Each row is a point on a landscape with many valleys, with its height.
From any point a ball rolls to the lowest of the 2 points nearest to it. It stops when none of these is lower. Distance is the straight distance between rows; heights are no part of it.
lalib h=680: [147  93  82 106 158 164 160 154 114 156 155  87 144  87 158 110 122 124
 153  80]
Fusi h=572: [111  93 159 143 115 108 174 105 151 139 157 158 147 173  53 142 121 119
 148 140]
galef h=773: [112 216 136 136 176 151  97 105 101 113 134 122 106 118 190 160 133 130
 103 143]
simam h=369: [118 221 150 128 121 147 154 105 138  97 129 119  83 137 156  92 114 132
  86 136]
Dubog h=536: [ 99  67 151  76 118 132 158 164 131 145 169 138 122  91 131 106 166  89
 151 171]
Dako h=692: [148  80 139 134  95  77 141 139 120 128 158 164 162 186  94 110 119 135
 119 175]
dos h=111: [136 114 140 102 137 107 125 173 133 135 135  94 148  61 118  93  97 109
 162 131]
kodo h=420: [109 155 130 127 173 142 112 106 169 122 109  67 107 108 176 114 175 157
 129  88]
bos h=416: [150 160 144  91 169 134 155 152 130 100 147  50 106  91 173 107 119 145
  86  55]
vafo h=525: [101 108 141 170  87 154 136  81 152 127  86 152 160 163  72 205 110 177
 128 139]
Mogis h=668: [178 102  94 145 127 166 141 138 106 121 144 111 163 142 109 185 142 155
 180  94]
fut h=268: [127  87 140 148 138 151 121 177 146 136 135 112 162 148 154 113 142 109
 162 174]
sufu h=443: [144 108 148  34 144 147 163 154 121 144 147 115 126  91 164  66 143 112
 133 129]
vos h=642: [169  89 146 106  88 139 127 173  96 113 145 127 171 142 103 145 152 121
 188 139]
pulo h=408: [148 120 141  74 137 121 105 170  96 103 180 137 119  91 185  76 153 148
 139 128]
bol h=497: [101 123 133 146 126  83 105 127 124 126  62 212 125 142 115 128 136 132
  90 152]
Zup h=500: [110 183 169  83 172 140 128 149 122 123 177 103 160  87 197 105 125 108
 121  95]
fulob h=511: [109 100 157 176  86 144 128  96 173 130 115 131 153 202  84 170 131 140
 127 166]
kuro h=639: [160 115  64 133 170 127 109 113 117 147 138 113 134 122 159 109 127 149
 151 129]
famep h=494: [114 157 105 136 151 169  99 112 100 118  60 189  97 118 166 157 129 177
 102  85]
zafo h=589: [159 112 114 135  97  99 111  86 137 134 109 130 164 184  72 163  87 147
 113 185]
zefe h=682: [170  94  89 148 149 162 123 162 112 104 150 101 115 125 157 148 174 162
 161  89]
Mune h=604: [163 112 112 163 126 121 119 130 114 137  87 117 154 155 101 151  97 153
 139 169]
neb h=552: [127  76 191 114  94 117 144 142 154 116 187  99 177 193  66 163 124 115
 113 185]
pobin h=598: [ 93  56 188 132  95  71 113 123 150 177 183 128 174 194  76 159 120  76
 110 127]
molo h=625: [164 120 123 122  89 160 152 174 115 114 128 110 130 126 113 110 139 119
 176 115]
nupo h=481: [ 95 107 150 178  89 106 112 138 141 129  83 207  96 164  93 145 100 113
  83 143]
bezev h=588: [121 158 106 138 134 150 109 127  95 148  69 183  97 131 125 133  66  82
  87 155]
Nad h=871: [ 86 148 122 142 104 138 120 121 122 129 171 144 103 105 144  85 147  81
 148 126]
dugud h=600: [126 136  96 148 115 164  98 132 122 138  67 197 141 132 115 172  82  91
 120 139]
Zupi h=560: [150  90 129 111 147 110 138 154  89 112 158 116 101  80 132 100 149 190
 158  77]
lebap h=752: [124 189 120 155 168 156  69 106 123 112 109 160  84 124 164 136  97 132
 112 167]
zuso h=535: [134 135 113 134 141 121 108 144  61 108 144 101 100  74 159 124 161 161
 139  40]
lom h=555: [124 109 108 131 102 109 185 111 165 126 119 142 156 138  67 141 129 138
 130 135]
volag h=612: [137 145  66 130 129 165 115 128 135 139  71 160 148 117 149 155 138 108
 117 113]
bekib h=845: [119 198  94 102 112 132  92  98 121 130 135 111 125 108 189 118 151  91
 109 133]
Bave h=351: [107 201 159 106 124 109 150 105 111 105 177 118  80 106 141  79 118 122
 110 141]
Seg h=657: [159 110 130 149 123 136 104 127 106 118 146 137 178 150  85 186 133 138
 189 138]
bigod h=334: [128 127 122 100 203 138 156 148 114 149 120 117 141 107 132 123 156 109
 157 119]
bot h=724: [117 139 129 172 100 102  87 146 130 106 155 164  68 129 107 107 117  82
 117 155]
Kifo h=887: [107  98 146 126  82 152 148 142 141 121 185 145 110 104 108  88 142 103
 189 121]
Zod h=617: [145 112 111 178 130 163 103 111 125 135  88 147 141 152  97 204  68 148
 144 172]
Nal h=859: [ 98 176  97 140  97 142  92  98 153 120 138 161 112 116 151 108 134  75
 112 137]
tor h=267: [109  50 168 124 111  97 148 136 142 178 163 114 139 141  90 100 101  89
 147 162]
kag h=274: [120 145 105 171 104 155 158 124 136 123  80 144  98 144 141  93 121 166
 103 139]
Buled h=372: [103 201 140 124 147 155 133  78 151 121  91  71  85 125 184 130 149 169
  88  96]
mip h=498: [ 91 124 165  60 132 142 157 150 133 143 181 124 118  81 152  78 143  70
 128 153]
ger h=622: [155 114 105 141 129 122 109 132 102 157 113  99 136 124 124  98 110 121
 173 153]
bini h=586: [ 98  65 186 129 113  90 124  87 147 149 186 135 175 176  69 151 134 125
 163 150]
beno h=479: [ 94 124 129 174 157 157 126 114 194 147  96 129 138 137 122 124 122 113
 147 146]
bani h=824: [122 185 108  90 134 152 130 120 106 122 144  63 105 110 198 141 181 106
 109 128]
rano h=605: [158 144 137 141 112 132 141 151 124 101 106 151 101 141  91 107 127 128
 151 138]
pupo h=228: [120 177 177  70 156  95 128 117  78 103 206  70 113  77 190 168 147 152
 126  93]
Pez h=383: [136 140 129  57 186 121 152 153 101 140 138  86 124  88 169 100 154 121
 118 119]
mebaz h=629: [131 107 128 183 118 147 113 127 149 137 140 144 152 171  75 200  74  95
 129 167]
guvuf h=269: [137 120  97 175  90 172 162 124 137 131 115 145 137 173 125 118 129 147
 144 133]
tol h=624: [153 136  80 137 120 136 125 171 114 139  85 132 175 111 125 139 108  95
 127 125]
Birir h=331: [113 160 131 141 177 128 155 170 143 114  99 131 133 100 135 114 123 131
 100 134]
buf h=734: [148 168  98  93 148 123 149 131  84 123 113 109 110 130 184  97 171 145
  78  92]
rinus h=241: [142  86 128 152 105 152 138 134 164 128 151 130 176 175 133 123 140 143
 169 149]
Rut h=715: [ 98 133 146  99 129  90  96 114 103 134 131 127 121  85 152  83 188 139
 164 109]
kapul h=311: [123 206 150 100 127 103 134 110 113  91 168  67 103  82 172 169 136 153
  99  77]
gop h=539: [108 116 117 152 100 119 158 109 151 117  76 187 141 132  74 167 122 169
 117 120]
rofar h=658: [156 105  95 114 139 116 167 125 118 142 129 154 164 142 120 104 142 152
 145  96]
gov h=142: [163  88 118 121 125  95 127 173 140 113 131  91 157  89 105 126 114 160
 162 134]
tasar h=659: [149 135  72 124 187 153 131 118 106 150 146  83 122 113 192 109 129 137
 114  75]
ponif h=584: [146 141 135 134 149 116 130 144 116 102 122 140 110  99 102 114 137 159
 169  93]
mikik h=710: [161 152  83  99 150 124 149 136  90 129  83 137 109 131 139 120 172 124
 111 129]
Mupa h=168: [162  50 116 116 117 117 148 141 120 134 161  80 169 107 115 141 122 194
 168 112]
Mol h=608: [120  79 149 153  95  70 102 109 178 173 150 151 154 200  85 130  95  76
 105 131]
Dep h=496: [111 106 124 174 107 154 127 131 183 137  80 136 143 175 118 153 132 111
 121 179]
mez h=546: [131 116 165 131 101 123 128 118 135 140  73 147 166 184  53 194 118  93
 119 153]
nilus h=674: [180 119  86 103 150 127 162 106 111 131  92 150 128 150 105 134 157 160
 135  57]
pak h=707: [140  95 122 165 110  87 112 131 126 131 158 171 104 175  89 121 108 103
 120 174]
Suga h=675: [133  88 146 113 128  83 167 143 114 134 143 172 162 145 107  77 132 152
 141 137]
moder h=278: [127 160 137 118 165 105 136 113 138 116 154 109  72 103 116  80 109 127
 134 165]
Vobo h=367: [117 191 139 114 156 120 142 144 127 101 134  81 108  74 150 120 125 139
 102 103]
dabo h=571: [135 106 156 129  92 105 125  92 145 120 174 114 190 205  68 155 103 139
  89 176]
movik h=333: [138 157 176  59 126 127 121 162  88  92 196  85 103  69 200 111 140 150
 121 113]
ridi h=447: [ 92 166 107 147 101 139  96 116 138 118  58 158 102  94 146 127  90 143
  82 134]
ragum h=399: [131 151  88 129 125 115 115 112 147 101  95  99 101  96 167 124 155 166
  72  51]
fodog h=573: [130 137 105 138 124 123 150 117 118 157  89 162 109 140  85 123  96  75
 113 151]
labeb h=558: [121 115 156 147 110 115 134 139 138 155  97 161 132 166  61 152  98  56
 123 126]
Tipov h=693: [ 94 105 140 127 139  72 128 115 126 139 138 162 135 109 125  72 164 153
 155 128]
pala h=529: [119  75 156 179  90 131 125  97 144 160 167 126 116 225  83 149 125  99
 142 159]
femol h=472: [ 65 180 122 140 127 181 104 108 105 115  64 160  93  86 180 171  98 165
  81 105]
guka h=465: [ 80 151 144 164 104 132  88 122 161 122  75 179  86 110 105 135  84  99
  96 131]
tuli h=305: [116 101 142 113 134 108 132 114 152 151 154 117 107 118 114  63 110 105
 158 163]
mase h=298: [117 130 134 129 172 133 134 164 145 129 130 128 129 121 130 121 143  86
 137 169]
loza h=425: [109 145  67 133 114 133 117 100 167 126  58 131 115  97 162 129 120 169
  75  97]
fur h=738: [138 151 110 173 127 121  71 127 120 109 120 173  96 125 129 115  90 124
 124 160]
Doki h=363: [106 168 118 123 121 112 105  96 124  99 144  64  93  77 180 143 168 157
 100  42]
nuver h=448: [137 150 151  45 194 135 132 141 113 114 182  84 131 103 208 129 162 121
 102  79]
kufub h=200: [154  52 137  97 109 131 159 151  94 156 160 118 158 111 133  95 123 167
 174 134]
sav h=514: [129 142  99 165 164 143 111 122  82 127  99 142 110 106 153 144 152 173
 130  60]
kilok h=798: [129 207 117 120 150 150 105  95  92 120 146  69 115 115 214 194 147 128
 102 103]
Tup h=457: [110 131 138 135 171 140 134 120 192 129 114  94 122  99 123 112 142 137
 168 116]
Gizod h=236: [140  48 161  89  87 128 145 127 120 161 183 134 154 113  96 103 103 115
 182 152]
Gal h=619: [110 104 126 146  76  91  98 119 174 156 128 151 130 154 109  89 120  63
 120 140]
Bap h=690: [173 147  75 105 149 138 141 123 109 110  63 148  90 127 130 145 149 158
  88  68]
Til h=640: [148 111 157 152 113 102 103 121 121 127 157 151 153 193  44 206  70 100
  94 164]
Zugi h=531: [148 107 182 126 115 127 130 143 148 117 115 103 182 180  69 173 130 119
 149 166]
Rafu h=319: [118 182 129 135 138 153 132 113 171 110  84 113  94 139 170  93 148 152
  91 144]

Two balls start at each pair of points below. Name the first point that both come to, or write never.
nupo and rano: ridi
tasar and volag: Zugi
mebaz and Fusi: never
pobin and pala: fulob

Where does a ball stop that starts at each point below?
tol: Zugi
Gal: Rafu
Seg: pupo
bol: pupo

Call two points neighbours if one is among the 2 nearest of the other. Go from one point of each pair to the other, from neighbour to neighbour, staying as low as possible. Name the highest point that can't be avoided.
Rafu and rofar: pak
moder and Rafu: simam
pupo and rinus: Vobo
moder and dos: tuli
